Each row is a point on a landscape with many valleys, with its height.
A ball rolls from a point to the lowest of its 5 nearest points, and stops where none of them is lower. Distance is the straight distance between rows; heights are no part of it.
Soz h=3.11: [ -1  11 -15  -1  18  12   5   3   1  13 -12  10]
Gotom h=2.69: [  9  11  -5   7   8  25   3   8 -14  22 -15  11]
nodo h=3.83: [ -5  62 -53 -25  22 -34  -1  61   1   6   6  29]
zivo h=1.00: [ 15  50 -31 -19   4  -8  -1  75 -29  19  -4  31]
buvaz h=6.64: [-33 -12 -13 -19 -23 -50  10  23 -39 -12  14  25]
logid h=4.58: [ -9  11 -13  -3  30   3  -2 -24  46 -11   6 -17]
dak h=2.78: [ -2 -21  15  10 -10  16   3 -13 -20   4  -6   4]
buni h=4.61: [-10  23 -24 -25 -12 -36   1  58 -33   1  13  27]
susov h=7.93: [ 26 -39  46  27 -28  32  -3 -29  -5   0  -4 -20]
Vik h=4.59: [-38 -30   8 -10   2 -33   0 -57  49 -39  25 -32]
novad h=4.12: [-57 -15 -18 -12  -1 -52   8 -26   3 -18  14   8]
ludu h=1.28: [-20 -36  17   6 -13  -1   5 -28 -11 -11   5   0]
Zanak h=4.09: [ 44  16  11  26   4  53  -7   8  -3  37 -23   4]
Vakit h=4.71: [ 13  34 -16  -4  49   3  -9 -23  81 -13   4 -35]
medu h=4.82: [-19  40 -43  -9  44 -12  -1  -3  35   7  -3   5]
lered h=7.06: [-58 -28 -11 -18 -27 -61  11   0 -36 -22  20  18]
veris h=7.65: [ 32 -63  79  20 -51  11  -4 -39   6 -32   6 -46]
Fugiv h=4.62: [-37  21 -35 -16  24 -30   2  -8  21  -1   6   7]
zukag h=5.91: [-11 -56  33  18 -38   7   8 -20 -50  -4  -2  10]
rebag h=3.44: [ 25  40 -20   4  26  32  -4  25   1  33 -20  15]
faka h=1.71: [  3  -8   4   9  -2  14   2  -1 -18  11 -10   8]
livo h=4.65: [ 39  -7  21  26  -7  48  -7  -3  -4  26 -19  -5]
Saf h=3.29: [ 23  21  -6  12   7  32  -1  22 -23  30 -22  21]
funu h=4.81: [ 22   4  10   6  16  30  -3 -17  26   1  -3 -19]
bitis h=3.56: [ 21  40 -19   6  41  38  -4   4  29  23 -13  -3]
Movog h=4.44: [-26 -48  28  -1 -18 -16   6 -55  18 -36  20 -26]
fiso h=5.96: [ 36  14  13   0  26  21 -10 -18  58 -14   2 -41]
voveb h=3.78: [ 36  27  -3  18  20  46  -9  14   8  37 -24   1]
lum h=6.51: [ 36  46 -15  -4 -11  20  -3  79 -41  38 -16  34]
kor h=5.22: [  5 -24  22  -3   0   0  -3 -37  43 -32  12 -34]
lasu h=4.66: [ 15  -1  10  11 -19  15   3  27 -54  24 -17  24]
femi h=4.25: [ 23  44 -19  -3  54  19  -9 -13  74  -3  -1 -31]
zilam h=3.95: [ 23  12   0  14  -8  22  -3  31 -44  32 -21  22]
Zab h=3.07: [-31 -35  10  -1  -9 -14   6 -39   3 -21  12  -7]
Pase h=4.05: [ -3 -30  21  14 -30   9   8   3 -52  10  -6  16]
Kav h=2.43: [-28 -15  -7  -3  -1 -14   7 -14  -9  -5   3   9]
komit h=4.93: [-33 -51  18   3 -29 -15  10 -24 -41 -14   5   6]
zan h=5.31: [ 42  -5  32  26  -3  44 -12 -15  18  14 -12 -22]
Damuk h=4.79: [ 59  17  19  22  12  49 -13  -4  42  16 -17 -33]
mabi h=4.21: [-19 -49  33   3 -17  -2   3 -48   6 -27  16 -20]
fot h=5.59: [ 26 -15  29  10   2  25  -6 -27  30 -13   0 -36]
Ridi h=5.57: [ 55  -3  33  17  -4  39 -11 -14  37   5 -12 -39]
zila h=1.67: [-27  34 -44 -24  11 -48   3  34  -4   4   7  26]
legi h=4.06: [-43 -10 -13 -10  15 -27   2 -44  30 -18  13  -9]
vun h=4.13: [ 35  22   3  15  26  42  -9  -9  37  17 -11 -18]
Nefi h=4.38: [-60 -39   2  -7 -12 -47  11 -48   1 -27  16   1]
Dov h=5.18: [ 12  26 -17 -17 -17 -13   0  69 -42  11   3  32]
Pur h=0.87: [ -3  42 -36 -24   7 -24   1  59 -20  10   1  27]
kuv h=3.54: [-46 -10 -16 -12   6 -30   7 -22   8 -12   9   7]
Bisop h=0.35: [ 17  13  -6  -8 -23  -5   4  65 -57  14  -5  31]
kadi h=2.01: [ 11  41 -25   2  53  20  -5  -7  52   9  -2 -11]
Tomi h=2.55: [ -3  39 -34  -5  37   1   1  19   8  14  -9  17]
pazom h=6.49: [ -3 -64  52  17 -38  10   2 -47 -18 -22  10 -18]
bem h=4.04: [-31  38 -47 -32  -2 -66  -2  55  -7  -4  21  23]
natub h=4.90: [ -1  -7   3   0  13  11  -1 -28  23  -9   2 -17]
zir h=6.45: [ 13 -53  57   7 -30   3   0 -44  23 -40  14 -47]
dum h=5.84: [-12  -6  -5  -6 -17 -15   9  21 -45   2  -3  27]
deg h=7.34: [ 31 -47  58  17 -28  21  -6 -32  18 -23   1 -42]
bira h=4.54: [-13 -10  -2  -3  14  -3  -1 -33  32 -12   6 -16]
fitat h=4.20: [ -3  57 -47 -32  -2 -38  -5  79 -12   3  18  27]
kefus h=7.30: [-16 -27   9  -6 -42 -29   6  37 -74  -6  10  29]
vos h=5.32: [-41   8 -31 -24  -8 -58   8  18 -23 -12  14  25]
Molog h=4.50: [-37 -28   2  -3 -19 -22  10 -11 -36 -10   5  12]
mim h=4.19: [ 61  24  12  29  11  59 -13   8  22  36 -27 -11]
vosol h=4.60: [-23   4 -21 -14  -2 -28   8  18 -25  -3   5  23]

For each start below, name the point where the ball stops.
Fugiv | Pur
Ridi | kadi
vosol | ludu
bem | Pur
buvaz | ludu
kuv | ludu
Damuk | kadi
fiso | kadi
zir | ludu

Call two points neighbours if one is among the 5 nearest of the other. Go from one point of each pair to the other, from neighbour to neighbour, staying as low as possible. Name the highest point that can't be avoided.
Tomi and kadi | bitis
faka and ludu | Kav
ludu and Bisop | zilam
